Points on a hilly landscape, in no order, each with its height.
A ball rolls from a point to whichever of its 3 nearest points has the largest drop for the distance, and stops where none of them is lower. Distance is the straight distance between rows; heights are no part of it.
siror (h 3.04): [110,132,123,105,106,146,151,122,154,143,132,98,131,78,136,139,142,132,120,145,148,176,98,126,109,123,130]
pugit (h 4.46): [79,144,111,146,117,146,140,111,149,131,163,101,135,83,129,161,140,156,118,128,165,187,111,131,136,124,122]
badeg (h 1.52): [137,120,116,121,159,117,112,142,144,117,140,148,132,157,139,110,144,123,145,124,108,129,143,160,132,123,137]
vomal (h 4.21): [163,104,89,105,132,119,131,130,147,118,116,158,158,160,130,132,151,114,182,122,104,118,123,160,117,133,122]
govoz (h 4.20): [127,114,84,126,133,121,125,135,180,103,145,157,172,134,135,157,146,136,168,115,116,126,122,171,123,110,102]
Teze (h 0.40): [163,116,135,123,167,94,175,118,90,124,114,133,106,185,127,67,127,104,157,97,111,66,135,129,160,132,151]
Dano (h 6.04): [101,125,117,113,121,142,159,121,154,125,142,105,136,81,141,147,142,145,133,134,142,186,108,133,119,122,117]
lebig (h 1.19): [143,123,139,108,135,134,122,147,133,123,115,131,141,124,140,120,137,130,119,145,111,130,146,148,114,111,127]
teran (h 2.60): [111,140,135,101,84,135,141,112,135,160,110,112,113,78,125,135,131,128,105,148,166,166,97,110,97,121,148]
Mitat (h 2.38): [112,135,136,118,120,140,145,122,141,135,136,101,128,82,131,139,151,143,120,143,139,174,109,131,108,128,134]
sof (h 1.81): [127,126,133,95,119,147,153,134,150,138,115,112,133,89,132,127,139,128,127,138,129,155,106,128,98,121,125]
Mono (h 2.53): [70,150,131,147,106,140,110,109,122,122,145,96,112,103,116,183,119,146,116,130,162,169,132,115,139,138,129]
rapap (h 1.71): [120,127,110,147,152,134,117,154,151,114,164,120,147,128,137,145,138,152,135,129,102,149,144,158,133,122,128]
kerig (h 3.22): [151,117,110,125,160,111,128,132,117,126,133,148,128,170,132,90,146,113,164,110,109,113,138,157,144,127,134]
duv (h 2.62): [78,152,146,152,101,135,99,115,107,127,145,103,87,102,106,188,104,121,104,138,165,158,145,102,144,126,127]
timas (h 4.23): [158,122,107,121,157,116,134,128,126,120,122,158,124,174,134,87,147,104,173,118,107,110,131,147,142,132,133]
Zatik (h 2.18): [93,134,124,166,138,141,136,146,137,118,174,106,131,105,137,158,141,161,133,121,115,164,122,139,130,144,116]
luzuz (h 0.69): [159,129,152,124,129,134,133,122,89,133,97,126,123,137,135,95,93,125,94,124,124,78,142,111,130,124,137]
voni (h 2.77): [156,120,167,118,95,130,140,122,92,148,91,140,131,108,123,101,100,138,93,150,149,91,105,88,105,133,130]
Luzi (h 1.85): [144,138,162,96,88,129,149,113,113,172,98,127,127,96,134,108,114,136,99,167,151,121,92,90,86,112,138]
nar (h 1.97): [101,144,136,122,71,132,120,112,125,152,109,107,96,93,112,148,102,125,92,158,173,158,119,98,112,131,140]
netoz (h 0.36): [109,133,158,148,96,130,101,114,87,125,108,112,87,112,102,149,94,107,104,138,161,127,134,87,158,141,123]
zibo (h 2.99): [150,112,97,133,159,97,128,140,135,116,145,161,148,177,127,115,150,115,179,98,97,115,121,150,134,143,125]
nupa (h 5.93): [127,111,113,95,119,144,154,138,172,120,127,124,157,91,143,150,140,132,137,146,120,162,122,145,106,112,101]
Zis (h 1.11): [109,139,135,160,151,137,117,161,123,111,169,107,131,135,145,148,135,152,121,113,103,136,145,138,149,144,127]
gez (h 1.76): [151,128,149,86,112,133,146,132,137,144,99,122,141,105,132,115,128,122,118,150,121,137,116,126,90,114,129]
lamoz (h 1.68): [90,135,128,184,145,146,117,148,120,112,175,98,133,119,131,167,143,157,118,116,97,150,143,125,143,155,126]
ripiv (h 2.65): [73,147,136,148,90,134,104,115,127,128,146,87,88,104,117,194,97,123,92,137,169,171,155,109,144,119,121]
deba (h 6.15): [201,101,99,85,135,115,165,126,126,143,98,181,146,175,128,80,131,82,170,119,104,80,111,130,98,116,119]
fabi (h 2.66): [64,156,129,165,106,135,111,122,127,124,165,90,105,108,114,196,115,138,105,129,157,176,150,115,145,134,124]
vinir (h 3.56): [101,127,115,131,134,141,151,140,167,121,160,107,147,78,141,160,149,148,130,131,127,177,112,132,123,123,107]
silik (h 2.36): [81,134,116,153,137,138,133,134,143,119,172,90,134,94,130,162,143,162,127,125,130,168,118,128,133,137,125]
ves (h 4.14): [127,118,85,126,136,115,121,137,176,104,141,161,170,142,123,147,143,131,171,110,121,124,125,164,125,125,109]
tifa (h 2.39): [149,131,131,130,165,111,158,114,85,123,122,125,104,186,135,72,125,105,144,90,114,68,149,124,166,138,162]
lak (h 1.45): [162,135,158,112,124,134,136,121,93,142,89,135,137,128,133,91,101,128,87,137,136,81,127,95,115,126,135]
tisi (h 0.52): [108,130,146,149,127,148,111,127,99,121,122,107,109,124,122,147,137,137,116,130,132,143,132,112,119,148,133]
Des (h 0.80): [134,140,140,131,149,134,112,132,116,122,133,124,115,147,138,116,126,148,107,125,104,116,152,141,137,132,132]
lor (h 6.21): [183,117,123,92,136,108,159,123,113,135,100,170,135,166,141,58,138,77,157,116,110,77,120,129,119,117,135]
kuga (h 4.00): [158,112,102,128,178,92,150,130,116,126,137,147,115,202,135,97,142,115,179,99,92,107,132,139,146,139,133]
lili (h 0.23): [137,124,169,149,107,123,129,124,66,122,109,124,103,120,106,126,89,94,93,131,145,90,125,67,155,148,118]
ritu (h 2.20): [100,152,126,109,85,134,131,107,155,159,114,99,117,85,125,139,122,133,96,155,174,179,112,124,112,126,140]
Kek (h 0.31): [104,142,168,136,85,122,102,112,104,129,117,114,87,100,97,161,80,102,93,151,168,130,135,75,157,116,123]
teko (h 1.44): [105,129,119,164,155,135,113,160,141,112,168,119,139,127,139,145,142,156,127,115,99,152,147,142,143,140,128]
zosag (h 4.24): [154,106,74,121,142,123,136,133,169,119,136,161,175,167,127,141,160,131,194,87,104,108,113,157,113,142,112]
boki (h 4.04): [114,119,86,183,180,93,124,167,181,115,178,145,149,166,112,135,150,126,176,80,106,120,125,161,143,145,116]
fem (h 1.31): [141,121,127,104,124,136,132,140,148,123,124,128,143,119,135,133,135,135,125,140,109,147,128,160,113,106,125]
vok (h 0.81): [148,135,152,130,134,139,125,128,97,128,106,119,118,129,132,122,115,135,108,129,115,113,143,117,118,134,128]
kidi (h 0.92): [133,132,153,112,117,134,130,127,114,143,106,116,118,105,126,125,124,140,101,146,125,131,111,117,101,129,136]
luv (h 2.37): [137,126,162,129,114,139,129,122,91,132,93,119,122,114,125,117,103,137,89,138,141,101,118,97,109,129,126]
vifir (h 4.26): [121,123,74,135,132,137,126,133,198,99,149,158,182,121,122,160,146,142,159,105,124,134,120,169,118,108,88]
serap (h 3.39): [124,122,84,107,126,135,138,138,186,104,132,146,173,115,139,167,139,146,151,129,121,135,126,161,111,104,90]
Vak (h 2.59): [72,154,134,152,107,130,95,112,115,120,152,100,103,110,108,188,114,128,109,143,156,166,147,111,143,135,116]
Dig (h 3.03): [88,142,116,114,101,133,138,106,147,145,131,103,121,79,123,156,133,150,106,142,165,180,111,131,109,124,135]
Kedeg (h 2.29): [143,138,154,108,76,122,135,109,106,165,99,149,113,94,128,104,99,134,96,166,166,124,93,80,106,120,131]
daro (h 4.06): [119,117,80,160,158,109,113,151,190,110,167,153,164,154,116,141,153,129,174,90,105,125,122,167,135,139,104]
muf (h 0.39): [107,136,149,149,119,139,105,117,95,123,121,106,98,118,107,149,126,128,104,132,144,123,131,93,137,151,127]
ler (h 3.33): [133,115,101,112,135,140,132,140,165,109,134,143,161,116,141,152,131,130,150,136,120,152,132,165,125,112,108]
vul (h 2.74): [168,118,127,114,159,102,170,121,100,127,108,146,111,170,134,63,130,95,151,102,115,70,132,125,149,127,144]
gep (h 2.73): [98,127,117,136,130,140,144,135,141,122,152,97,133,94,140,158,148,153,137,130,128,162,121,140,121,135,120]
doke (h 5.10): [161,105,107,123,169,102,138,132,127,137,139,154,130,186,127,99,150,106,183,106,93,104,135,136,131,131,128]
bala (h 2.72): [59,158,114,160,89,135,105,123,143,125,163,86,102,97,117,203,110,137,99,121,168,187,162,109,137,126,112]
tud (h 0.78): [129,135,156,119,103,137,124,118,98,139,95,116,108,104,123,125,123,131,102,147,148,124,110,94,107,143,135]
Laviv (h 0.68): [117,133,145,153,143,141,107,137,101,124,135,110,117,149,133,131,126,143,113,119,112,126,148,117,132,151,129]
Gir (h 2.10): [150,130,169,98,88,117,148,116,105,158,93,133,129,97,124,101,112,138,102,160,152,114,89,84,93,128,130]
Kupu (h 3.86): [72,158,109,139,104,142,132,111,157,130,149,89,100,81,136,170,117,145,99,130,171,199,134,125,133,128,130]
fuz (h 5.56): [188,102,112,91,153,109,170,126,116,132,103,162,131,182,138,66,135,86,172,110,110,80,126,135,118,124,124]
tam (h 3.64): [167,130,158,87,108,141,144,122,108,158,95,143,145,104,141,88,117,136,102,160,123,101,116,108,88,109,130]
ribi (h 0.74): [134,129,151,139,135,141,116,140,105,120,121,109,114,145,128,126,119,138,104,128,114,111,156,113,136,136,129]
nutuz (h 6.29): [182,102,96,87,128,115,145,129,136,130,95,165,143,178,128,95,137,94,182,112,101,93,115,141,96,135,124]
fiba (h 1.83): [160,132,144,107,128,133,127,128,128,126,103,146,133,142,136,98,132,112,129,137,116,103,142,146,113,107,137]
berug (h 1.99): [80,134,127,176,135,143,121,148,124,112,181,96,129,113,128,164,147,152,125,119,119,156,124,125,138,157,131]
bup (h 0.43): [155,123,153,134,127,125,139,127,79,123,108,113,121,145,121,108,86,113,89,115,128,72,153,89,148,147,124]
Doni (h 1.77): [111,141,152,119,71,117,116,102,113,156,104,142,99,87,106,132,82,126,96,164,171,125,106,78,120,122,129]
Fepot (h 1.92): [114,121,110,152,146,122,121,163,173,107,163,129,158,131,132,150,135,144,142,112,114,138,141,161,133,120,115]
bobo (h 3.68): [171,123,126,104,147,120,130,117,117,134,97,163,129,156,131,73,134,92,140,123,113,88,123,138,132,107,139]
Geza (h 2.69): [109,142,121,102,89,139,138,103,158,162,114,106,127,75,125,134,132,131,105,153,187,185,106,131,106,114,144]
zulis (h 4.19): [120,119,84,153,149,116,124,148,183,96,166,154,168,142,121,142,144,138,167,96,120,121,127,170,129,132,114]
tal (h 7.65): [84,144,102,115,100,146,142,92,172,143,140,99,124,75,130,151,131,142,104,127,178,206,122,131,123,115,123]
Sime (h 0.57): [111,137,148,133,117,139,116,124,102,131,104,111,101,110,122,138,121,142,105,136,131,137,117,115,112,137,141]
defud (h 3.60): [183,112,126,96,128,118,134,120,125,144,93,178,137,156,132,82,138,91,152,126,119,89,115,135,118,116,137]
Kofu (h 4.28): [68,150,115,150,110,141,132,109,141,127,162,94,123,90,127,174,137,151,120,129,158,180,118,125,130,128,134]
fazuz (h 2.67): [92,128,128,142,123,141,136,129,132,121,156,100,127,90,134,159,144,150,127,130,137,177,122,132,129,142,128]
Dak (h 0.86): [125,119,175,141,87,129,119,119,70,126,107,136,101,102,98,131,81,96,97,149,171,89,121,61,171,132,129]
Pimi (h 2.48): [151,128,165,110,103,130,136,125,102,151,102,134,118,104,129,101,123,132,99,153,136,122,102,98,89,118,136]
Guzod (h 2.25): [127,129,128,95,99,137,145,120,148,146,115,110,130,86,131,132,142,133,118,150,145,164,98,118,98,120,134]
Komev (h 2.90): [108,115,109,140,147,133,145,153,170,107,170,123,166,103,140,147,139,149,137,118,107,159,126,152,123,121,99]
leg (h 1.95): [166,128,156,91,111,135,133,128,133,146,91,147,153,115,135,97,122,121,116,150,121,112,119,134,99,94,133]
Fevip (h 2.61): [74,140,127,162,114,139,112,121,116,123,160,94,110,109,116,179,132,143,125,124,146,163,133,115,140,156,131]
zumik (h 5.07): [114,114,112,107,123,150,161,130,172,125,141,106,144,82,138,151,147,140,141,135,127,174,104,136,109,112,95]
Muv (h 3.59): [141,111,90,146,171,105,129,145,159,116,159,156,158,176,125,126,156,122,190,94,100,118,121,155,133,145,118]
poz (h 1.32): [96,135,134,124,92,138,131,108,135,146,118,104,105,88,119,151,128,136,105,138,167,163,115,122,115,129,140]
Bem (h 1.35): [147,122,155,102,108,139,142,128,123,148,108,116,133,96,129,117,129,141,112,150,127,133,119,118,100,122,132]
radu (h 1.48): [152,116,124,85,127,136,136,141,158,112,110,152,158,116,138,120,136,126,144,145,108,130,135,156,106,109,123]
mibu (h 2.07): [112,120,124,129,139,130,134,145,144,116,148,111,141,110,147,149,143,148,134,131,110,153,138,144,131,123,114]
zusad (h 1.05): [121,129,115,140,165,128,108,138,135,119,162,124,136,150,141,119,139,136,141,122,109,124,155,153,150,130,133]
tili (h 1.74): [145,129,125,136,164,118,122,122,104,122,135,135,116,174,136,95,134,123,143,111,107,97,153,143,166,127,147]
tuvop (h 1.55): [119,133,161,137,75,114,117,109,92,145,103,142,99,98,104,132,71,111,91,168,170,117,119,65,141,119,134]
robid (h 2.68): [89,142,133,146,123,141,124,128,110,125,143,103,118,106,122,161,135,152,121,134,139,157,127,118,125,149,126]
gof (h 1.53): [150,134,134,140,137,105,152,118,83,125,110,129,113,176,124,87,107,106,120,89,123,56,158,125,175,128,155]
tov (h 4.17): [132,124,118,128,144,134,119,145,156,108,144,143,154,135,147,133,140,129,153,126,114,136,145,173,139,118,118]
sedob (h 1.25): [160,132,145,115,133,127,123,129,112,136,107,130,122,150,138,89,123,115,108,126,119,92,146,132,138,123,141]
teda (h 0.42): [122,136,154,132,107,139,118,116,85,129,100,122,101,123,112,144,117,118,106,133,152,121,128,88,128,147,128]
Med (h 4.98): [104,125,107,110,116,149,165,115,168,132,136,98,136,81,133,145,145,138,126,137,152,185,99,129,117,119,106]
Rubak (h 4.29): [162,122,123,107,145,128,125,139,142,127,112,152,142,144,138,100,145,113,134,130,111,122,138,163,132,114,135]
vikim (h 4.01): [117,119,108,168,162,110,111,164,165,112,178,143,153,148,137,135,143,133,151,105,108,140,142,155,156,125,121]
paza (h 3.17): [149,132,125,137,166,113,142,116,92,123,127,132,108,191,133,82,133,111,155,101,110,84,145,129,174,133,152]
rak (h 5.01): [172,124,136,117,144,117,146,108,106,132,109,149,121,160,138,70,129,102,130,116,128,78,139,137,148,120,153]
vola (h 4.25): [143,109,109,111,138,119,116,134,151,117,124,157,146,134,138,126,138,123,149,132,114,129,138,167,130,110,123]
bago (h 0.75): [100,135,147,127,93,129,118,110,116,147,110,113,98,103,120,139,123,136,107,143,159,142,108,105,111,134,142]
Mem (h 3.49): [142,106,91,125,154,107,132,142,154,111,139,170,154,166,132,125,154,117,187,105,106,113,117,161,124,143,117]
leze (h 4.02): [127,125,101,168,178,102,112,154,150,114,173,142,130,183,123,120,144,125,163,96,92,127,137,148,157,137,138]
pof (h 0.59): [106,128,138,149,136,142,112,128,97,120,140,104,115,131,125,153,138,150,123,126,113,137,136,123,137,149,121]
nofe (h 3.80): [133,119,85,160,169,105,117,150,169,115,166,160,154,170,131,132,158,125,179,101,102,128,128,161,137,141,122]
taf (h 0.70): [132,137,140,126,144,131,117,133,113,127,127,121,117,145,136,126,125,141,106,138,104,119,151,132,136,128,131]
filev (h 1.72): [103,123,111,163,160,139,128,162,154,107,180,114,149,123,141,144,135,152,139,125,101,149,139,152,135,127,107]
savo (h 1.96): [165,125,132,103,140,129,120,118,119,128,107,144,130,149,130,86,124,117,128,131,116,97,134,149,125,113,146]
Nidem (h 3.93): [125,116,96,162,166,107,113,156,167,121,172,148,147,167,138,120,146,127,156,99,106,126,133,158,154,128,128]
Nidir (h 4.13): [142,116,71,132,137,127,126,125,181,108,134,160,187,145,133,143,149,137,183,97,123,110,106,170,118,127,101]
nenom (h 2.58): [153,129,157,117,125,137,121,123,104,143,95,125,123,115,137,101,114,133,89,138,121,106,130,107,109,128,135]
suzen (h 1.54): [130,132,162,115,97,125,133,115,106,155,93,131,119,106,119,120,106,135,97,155,157,116,99,84,102,126,141]
Vanet (h 4.05): [141,108,80,139,152,118,133,141,183,108,149,156,171,162,127,148,146,132,182,91,111,117,123,167,128,138,106]
momif (h 1.98): [121,126,128,139,140,143,124,151,129,117,145,106,132,118,146,138,137,153,123,130,99,146,142,139,129,134,128]
Luta (h 3.27): [122,115,104,112,138,132,134,142,176,104,143,143,168,115,140,155,134,134,153,126,109,146,134,162,118,105,97]
koz (h 0.73): [140,131,142,115,134,144,126,137,122,135,109,112,122,120,128,122,131,137,114,142,109,128,130,127,112,127,138]
bani (h 4.57): [156,124,129,121,158,120,129,121,111,133,121,149,118,165,131,75,136,104,141,116,114,98,138,143,143,124,154]
vilu (h 1.78): [85,153,134,125,94,127,119,109,134,146,121,108,100,101,116,158,112,133,102,145,168,158,118,113,121,123,142]
Tolib (h 1.07): [144,136,151,134,145,127,130,125,92,122,112,116,114,168,129,108,99,121,96,107,118,81,156,123,161,132,144]
Dosi (h 0.76): [83,144,142,158,107,131,98,119,97,120,139,102,91,114,107,172,123,125,119,134,154,141,135,104,142,147,124]
bil (h 0.64): [108,125,142,131,137,145,127,138,112,121,133,98,127,114,127,147,140,149,119,125,120,148,134,126,120,147,123]
tubor (h 0.67): [125,128,154,121,131,141,125,126,110,139,116,119,115,121,126,124,127,143,102,143,128,134,126,119,107,139,137]
Sela (h 2.64): [77,149,142,149,85,127,101,109,122,134,122,102,91,97,112,168,98,133,93,149,165,158,144,102,136,120,129]
dunir (h 1.13): [137,129,131,142,158,129,113,127,107,124,145,123,126,161,137,112,131,130,131,116,107,109,157,140,153,123,139]
dutul (h 2.12): [140,117,103,129,169,106,124,130,139,115,146,157,132,167,133,110,150,112,173,118,105,116,140,148,142,131,134]
Losol (h 4.22): [146,111,91,120,143,120,122,141,162,114,136,165,159,147,130,127,145,118,176,120,118,124,125,170,132,124,114]
neri (h 1.75): [126,152,152,99,70,128,130,105,137,172,105,128,118,94,121,122,119,133,95,166,168,149,94,98,91,128,136]
tilab (h 1.36): [158,123,141,100,123,137,122,130,138,138,101,142,137,121,134,100,130,120,120,144,118,115,136,134,109,107,130]
Roluz (h 2.96): [168,112,109,92,130,125,126,129,133,129,101,170,141,153,128,95,142,102,156,129,115,108,117,151,116,112,129]
Nifi (h 4.63): [175,109,105,103,142,114,138,128,123,126,104,163,132,171,130,79,143,88,171,121,105,90,127,139,126,125,130]
Notu (h 1.18): [145,126,131,122,148,125,116,134,129,124,130,136,133,167,139,98,134,122,138,125,105,111,147,152,137,117,140]
kobi (h 0.79): [137,131,152,148,144,144,115,133,91,122,130,113,117,157,124,132,114,131,101,112,111,102,156,111,152,146,125]
gav (h 1.87): [129,136,166,120,92,127,132,113,97,153,91,137,114,96,125,116,100,131,94,150,157,106,99,77,109,125,142]
vubu (h 0.71): [103,117,100,124,125,149,163,126,183,116,150,106,150,87,138,147,137,149,134,130,138,185,105,125,115,109,90]
lolu (h 2.78): [173,124,125,97,143,130,121,118,130,129,97,161,137,159,128,82,142,98,149,124,115,106,129,148,119,112,139]
zenin (h 1.86): [111,143,153,115,78,124,126,104,120,162,104,128,105,90,119,132,95,131,86,168,179,138,93,83,100,120,140]
magup (h 4.11): [125,115,71,140,143,116,126,137,188,105,151,161,180,148,120,149,147,131,182,93,110,121,116,169,129,125,102]
Loter (h 1.03): [148,135,135,131,146,141,109,146,126,123,138,131,134,134,142,124,138,139,130,134,108,129,150,148,134,122,134]
gop (h 4.15): [141,114,66,140,140,119,130,135,187,112,144,155,187,159,129,149,157,140,189,79,113,111,100,167,113,140,106]
Bine (h 0.72): [93,147,142,139,98,145,108,111,104,128,122,99,97,107,113,169,124,131,109,142,144,149,126,106,124,138,132]
vep (h 0.62): [125,130,140,119,136,143,123,134,111,127,123,115,122,128,129,133,126,145,114,128,105,131,144,136,120,133,132]
Piref (h 2.21): [150,120,161,131,113,127,129,129,85,140,90,126,122,120,125,105,108,133,89,136,141,100,119,89,111,131,130]
Zipig (h 3.16): [117,116,100,121,149,128,132,147,180,105,149,132,168,118,142,154,140,148,148,129,111,147,127,160,127,106,104]
vid (h 1.51): [128,137,166,117,69,114,128,104,92,150,99,141,105,94,117,120,89,126,92,160,175,108,99,65,117,130,127]
vutim (h 3.78): [161,124,122,126,156,112,145,118,102,128,120,143,115,179,123,72,129,110,140,101,115,90,135,134,149,127,151]
dat (h 1.12): [101,134,127,128,121,140,134,131,129,130,126,99,122,105,133,150,148,147,122,132,134,161,119,129,113,130,128]
Riner (h 3.20): [158,128,133,129,153,113,133,108,95,119,120,141,111,179,131,73,127,111,135,101,127,82,147,131,166,130,154]
mer (h 0.77): [114,126,141,126,134,138,132,133,128,131,130,108,122,106,131,135,132,148,119,136,126,160,130,130,114,138,125]
zoz (h 3.75): [163,108,96,115,159,104,142,136,134,120,134,166,144,185,132,113,150,117,192,102,96,111,127,156,124,141,112]
zagi (h 2.47): [75,150,127,140,97,131,106,111,121,134,135,92,99,109,119,177,118,143,105,138,166,171,132,115,128,133,137]
kekul (h 4.18): [124,120,78,157,158,111,131,143,193,105,159,157,176,146,120,146,151,129,180,84,120,106,115,175,133,141,103]
kige (h 4.09): [125,121,97,142,157,116,116,149,165,107,166,149,159,145,138,132,147,125,153,118,107,133,148,163,140,125,120]
tem (h 4.55): [111,117,120,118,129,137,145,135,155,114,156,109,144,98,145,148,145,144,135,128,133,166,120,140,112,117,102]
ner (h 0.63): [108,141,154,146,96,134,113,111,104,133,102,109,95,107,106,148,109,124,103,150,153,132,112,90,124,129,131]
zovi (h 6.49): [168,107,111,109,168,102,158,131,117,129,121,153,120,185,132,80,147,93,179,104,101,87,129,138,133,128,132]
sinev (h 1.10): [125,149,159,118,92,127,128,107,112,157,98,128,109,101,119,127,118,133,92,153,154,140,97,100,101,135,141]
lovaf (h 2.51): [102,123,114,142,139,134,143,148,165,111,157,110,150,86,144,153,140,150,133,125,117,161,126,143,126,130,112]
tev (h 1.33): [122,138,126,161,158,126,109,136,119,122,166,128,121,171,138,122,132,139,135,113,102,110,160,144,163,130,142]
Zuku (h 0.37): [102,131,158,153,114,133,99,119,85,118,114,109,92,112,103,158,110,109,106,132,143,125,138,87,148,151,129]
Bugat (h 1.16): [148,119,123,140,176,90,150,123,104,116,145,136,113,190,130,89,142,120,173,102,91,96,143,131,169,138,145]
Gusen (h 2.86): [166,114,123,88,127,125,125,128,144,131,102,169,147,144,132,101,139,97,153,138,107,108,128,154,112,110,134]
suzo (h 0.34): [89,147,149,143,96,132,98,116,106,124,126,113,82,100,103,174,85,109,102,151,161,140,132,86,157,124,131]
piva (h 1.06): [119,131,142,109,123,138,135,133,127,143,114,108,124,97,126,137,139,138,116,142,134,150,116,125,102,136,134]
rov (h 1.21): [149,129,142,134,151,125,134,115,93,122,115,129,113,171,128,89,112,118,109,109,118,81,156,127,165,133,154]
vobis (h 3.96): [160,112,105,116,159,112,133,128,136,126,122,159,130,169,129,96,152,100,170,117,110,113,124,148,132,130,128]
Tus (h 0.82): [138,128,116,136,157,127,109,132,126,120,146,129,130,156,144,114,136,133,131,128,106,123,148,152,148,123,138]
tabez (h 1.56): [150,141,127,127,157,121,128,115,100,135,123,132,115,170,135,87,121,115,118,116,110,92,154,145,156,123,146]
mip (h 1.14): [144,121,128,115,143,137,119,137,133,120,139,141,146,134,146,127,136,130,130,139,102,138,143,160,126,117,134]
lokin (h 1.43): [133,126,145,98,129,141,146,143,136,133,118,114,139,102,133,135,139,138,125,145,115,152,117,132,102,119,122]
ras (h 0.84): [126,126,153,144,126,146,114,128,83,121,110,101,107,137,120,133,106,121,105,122,126,100,148,92,143,152,118]
Pased (h 0.91): [148,128,131,127,154,137,114,140,124,124,128,128,123,152,140,114,132,137,125,133,109,118,152,147,131,124,147]
pemi (h 0.50): [124,137,155,134,101,128,121,119,91,136,96,115,101,108,112,134,103,133,104,145,141,107,112,88,124,145,132]
fifoz (h 0.65): [102,142,147,135,108,137,120,117,115,135,119,101,101,106,119,148,131,145,112,139,145,153,115,116,120,143,140]
zufim (h 1.70): [129,117,130,111,129,138,137,146,144,126,136,112,137,98,136,147,136,142,129,139,109,162,125,144,112,120,117]
Dil (h 0.83): [114,136,137,162,154,139,118,145,103,118,152,112,128,143,139,141,135,151,118,120,97,128,153,132,136,140,134]
Marun (h 4.30): [173,129,150,98,124,135,137,119,111,145,97,152,143,139,144,70,114,111,107,139,130,81,133,127,115,97,145]
mumuk (h 4.12): [160,109,89,112,145,107,139,135,144,121,115,166,156,176,132,117,152,111,184,107,101,111,120,158,116,139,115]
vodim (h 3.61): [84,144,117,122,116,136,139,118,140,134,144,96,122,84,126,159,145,149,122,132,154,187,113,126,124,130,130]
Vobu (h 4.08): [102,133,111,186,170,117,106,167,159,110,186,123,146,150,133,134,139,142,138,113,91,128,152,153,165,133,136]
Famis (h 0.56): [113,133,146,133,135,141,118,137,100,131,126,108,121,114,129,133,135,149,121,130,114,139,133,118,120,140,131]
fod (h 0.44): [154,126,165,135,120,130,126,130,81,123,95,123,110,132,116,112,94,118,85,123,130,85,138,89,137,147,125]
mori (h 3.99): [127,125,100,168,176,95,119,162,154,113,176,147,146,171,120,115,146,127,170,94,103,122,127,160,143,136,130]
kaz (h 4.27): [138,109,90,108,123,131,121,131,171,117,126,166,168,147,130,146,145,118,167,123,115,127,132,165,114,113,115]
godis (h 1.84): [120,122,125,139,149,136,117,151,136,113,153,125,139,136,145,139,139,143,127,134,106,145,143,157,134,127,124]
rizor (h 0.38): [121,124,165,148,105,128,116,120,80,125,104,119,94,113,104,146,101,109,104,135,160,106,125,80,140,141,129]
tesek (h 3.10): [163,127,165,102,114,139,141,124,119,145,99,134,137,118,135,97,118,133,104,142,125,101,122,106,105,119,134]
pes (h 2.57): [70,148,120,142,98,128,118,105,140,138,154,88,104,96,123,180,110,143,95,139,171,179,144,116,127,123,126]
Rova (h 0.99): [132,131,168,129,79,116,120,116,84,140,95,137,107,102,106,120,88,117,97,148,166,100,106,66,132,130,128]
gevom (h 1.69): [111,145,159,137,81,122,118,110,115,147,111,130,96,95,105,152,79,115,94,161,176,130,121,75,132,118,135]
Zumus (h 3.41): [184,124,140,87,116,125,131,120,127,142,98,168,142,146,138,70,124,93,130,136,122,79,128,137,110,97,139]
tilug (h 0.46): [113,140,179,142,83,124,109,122,86,135,109,123,89,99,91,146,70,90,89,155,176,116,131,64,175,120,121]
sufe (h 1.47): [129,132,153,108,88,133,137,122,119,165,105,122,128,87,132,118,123,137,97,161,148,137,92,95,89,123,136]
ruguv (h 1.28): [122,130,118,163,160,120,107,136,132,117,176,125,131,165,133,125,134,141,136,111,102,121,157,147,165,135,135]
nesu (h 0.35): [149,123,164,143,112,129,133,133,64,124,101,123,117,134,115,117,83,110,92,127,138,78,145,73,146,155,114]
gog (h 0.41): [139,120,159,140,100,130,127,126,78,124,99,130,104,112,112,125,88,109,93,136,157,98,115,68,141,141,120]
Natik (h 3.95): [132,113,77,152,154,110,125,144,173,107,159,160,168,155,129,131,154,128,179,98,106,123,117,163,136,138,108]
tos (h 2.50): [175,119,136,97,118,129,120,122,139,136,96,165,144,131,138,85,133,104,128,143,122,105,126,149,106,100,137]
buru (h 2.19): [78,146,124,137,89,138,119,107,138,144,133,97,101,93,121,172,104,133,94,145,175,178,128,114,126,127,132]
Fab (h 1.94): [102,146,150,123,77,126,115,105,127,156,107,118,96,91,114,150,96,131,81,161,170,141,106,94,111,124,134]
Pipeg (h 0.93): [158,135,148,124,135,136,127,127,97,131,111,121,115,152,133,89,104,117,97,118,127,78,151,127,154,127,145]
kosa (h 2.63): [66,155,127,151,100,133,112,108,133,128,152,95,106,100,117,190,108,140,97,130,163,179,144,116,138,132,129]
rud (h 6.48): [103,137,99,107,104,150,156,101,183,143,151,100,140,73,136,147,149,130,117,131,170,193,99,133,124,112,107]
mutut (h 2.49): [148,128,130,127,162,116,131,119,105,129,121,141,112,181,125,89,127,119,139,103,118,91,152,138,163,123,150]
Vemin (h 4.10): [130,126,103,158,178,104,121,139,127,119,162,145,125,179,125,101,150,123,171,100,102,112,137,146,158,133,143]
Dez (h 4.16): [175,98,91,103,148,111,145,131,137,122,121,164,146,183,133,108,145,108,189,113,101,101,122,153,115,141,102]
dinug (h 0.96): [144,115,144,107,128,140,129,133,127,144,104,131,139,111,135,117,124,131,118,146,116,134,130,136,105,116,129]

Call two points neighbours if one is among the 3 nearest of the other. Go from one point of each pair to the other, from neighbour to neighbour, staying as low as possible. Name the highest point that can't be avoided.
Kek / vubu => vinir
Teze / Piref => tifa
Kek / lili => rizor
Bugat / Tus => tili
Tus / Kek => Pased

For each start below, name every point that the ball comes to, in order.
ner => teda rizor netoz Kek
nupa => zufim fem mip Loter Tus
Luzi => sufe sinev tud pemi teda rizor netoz Kek
neri => sinev tud pemi teda rizor netoz Kek
